Points on a hilly landscape, in no order, each with its height.
From any point a climber steps to the highest of the 5 points nearest to it. It stops when none of these is higher. Distance is the straight distance between rows; heights are no part of it.
borev: [-29.5  -1.6  23.8   5.5 -31.4   5.2  10.6  27.6]  height 7.81
guk: [-55.1 -14.4 -17.9  14.7  22.3   4.8 -18.4  23.0]  height 4.61
bal: [ 22.0  15.5  -8.9   0.2  24.5 -20.8  -3.6 -24.4]  height 7.39
mone: [-53.2 -29.7 -18.4   7.1  21.6   6.7  -5.0  33.8]  height 4.59
Rut: [ 30.5   8.4 -11.2  11.5  26.7 -21.7  -8.8 -27.8]  height 7.87
sos: [ 57.5   3.2  10.3   8.0 -11.1 -17.1  -3.3 -55.9]  height 8.02
feb: [ 18.9  -0.1 -16.3 -13.1  32.4   0.7 -15.4  -2.4]  height 7.91
Bosi: [ 25.7  25.0   5.6   1.6  -0.6 -23.2  20.1 -31.0]  height 7.82
vubir: [ 10.2  10.5  13.6 -31.8 -24.4 -10.1  38.7   2.6]  height 7.83
zet: [ 48.9  16.5  23.0  -3.9 -26.4 -13.1  20.2 -56.2]  height 7.71
zaz: [-40.4  -7.1  25.1   6.2 -30.6  -0.4  18.7  33.5]  height 6.00
gek: [ 15.0 -20.8 -28.3  18.2  53.5  31.6 -63.1   9.2]  height 1.18
pef: [ 29.1 -13.4 -29.6   0.1  59.6   0.7 -43.0  -4.9]  height 4.16
ras: [ 32.9  22.3  12.6   0.1 -27.2 -21.2  37.1 -52.2]  height 7.62
Galu: [ 14.8   8.6  -8.9 -17.1  14.8  -8.2   7.4 -11.3]  height 5.08
tiba: [-30.6  -5.4 -12.9  17.2  17.2  23.4 -31.6   7.1]  height 4.47
Vido: [ 18.0  21.4  -1.4 -12.8   1.9 -15.2  14.4 -18.2]  height 7.49
kipok: [ 60.2   4.6  18.2   3.8 -17.4 -15.6   2.5 -59.8]  height 7.95
fev: [ -2.5   1.7   5.9 -15.6 -19.0  13.4  14.3  11.4]  height 1.70
Mup: [ 13.1  22.9  13.7 -11.8 -31.0 -27.0  39.6 -21.6]  height 7.59
neto: [-60.7 -24.7 -32.1  15.7  37.7  18.6 -20.1  28.1]  height 4.54
sak: [ -5.9   0.8  25.2 -14.2 -40.5   5.1  31.3  25.8]  height 6.72
Laki: [  8.2   6.7   1.0 -27.5  -5.7   5.9   8.6  -4.1]  height 2.71
Tofog: [ 25.4  28.9  10.5  -0.3 -15.9 -27.4  28.7 -31.6]  height 7.73
mulif: [ -0.6  -8.0 -13.3  14.4  28.1  27.1 -42.8   8.1]  height 4.77
pup: [  4.0   4.2  38.3 -29.5 -50.9 -10.8  56.8  22.4]  height 6.29
pim: [-50.6 -10.0  -9.9  16.3   3.0   4.1 -15.0  25.0]  height 4.65
vav: [-40.5  -6.7  -1.6   9.6 -10.4   6.3  -4.2  23.2]  height 4.60
gos: [ 43.1  12.9   1.1  23.6   4.8 -19.2 -16.2 -40.9]  height 8.22
tuf: [ 26.2 -20.4 -41.2   8.6  63.3  11.8 -68.5   2.8]  height 0.53
voni: [  5.9  10.8  16.6 -36.2 -35.4 -16.0  45.3   5.3]  height 8.33
sem: [-19.7  -5.6 -22.0  25.6  35.3  29.5 -52.3   5.2]  height 3.27
Zoso: [-50.6 -15.6  13.4   8.1 -12.2  -2.5  14.6  36.8]  height 4.93
Zako: [-63.7 -34.7 -27.6   7.4  30.5  21.6  -5.4  43.1]  height 4.49
duze: [-20.8  -5.9   4.1  -1.4 -19.5  16.0  -1.4  16.5]  height 4.66
kudo: [ 71.6  10.2  31.4 -15.3 -29.6 -16.4  15.5 -62.8]  height 6.77
muz: [ 34.9   9.0 -13.6  21.3  32.7 -22.7 -19.9 -28.3]  height 7.97
Lemek: [ 32.2  17.4   4.2  13.8   3.2 -16.5   5.4 -37.1]  height 7.99
buk: [-18.6  -3.0   4.6  -2.5 -25.6  10.7   7.3  24.6]  height 7.86
Supod: [ -7.0  -1.2  -7.2   0.3  -0.1  27.2 -11.2   8.2]  height 4.12
favi: [-33.8   2.2   9.1   8.7 -21.6  12.4  -0.6  27.1]  height 5.34
poneg: [  0.0  -0.4  14.5 -18.0 -33.1   8.9  19.6  16.5]  height 5.02
mab: [ 31.1  -2.8 -26.7   9.9  45.5 -24.3 -33.4 -12.3]  height 8.43
galid: [ 11.1   8.8   3.0 -23.7  -7.1  -7.4  21.8  -2.2]  height 6.78
Fen: [-54.9 -11.9 -28.4  23.8  28.1  13.6 -33.4  17.0]  height 4.53
dasil: [ 12.4 -11.4 -16.1   3.0  31.5  25.3 -39.8   5.0]  height 5.78
Vidi: [-19.7  -0.8  30.0  -2.2 -41.6   8.4  29.5  34.0]  height 7.85
zared: [-52.4 -15.1   0.8   9.8  -5.5  -1.2   7.0  32.6]  height 4.73
paviv: [  9.0   1.5 -10.6 -10.0  10.3  17.9 -11.7   0.0]  height 5.73
todu: [ -1.4  -3.4  44.6 -27.2 -55.2   0.7  52.8  29.8]  height 5.14

Where does a climber stop that starts at each point below?
galid => voni
mone => buk
pim => buk
Tofog => gos

Two climbers start at each pair of points below. Name the first point that both come to, or write none.
Bosi, sak => none
Zoso, Laki => none
zet, bal => gos
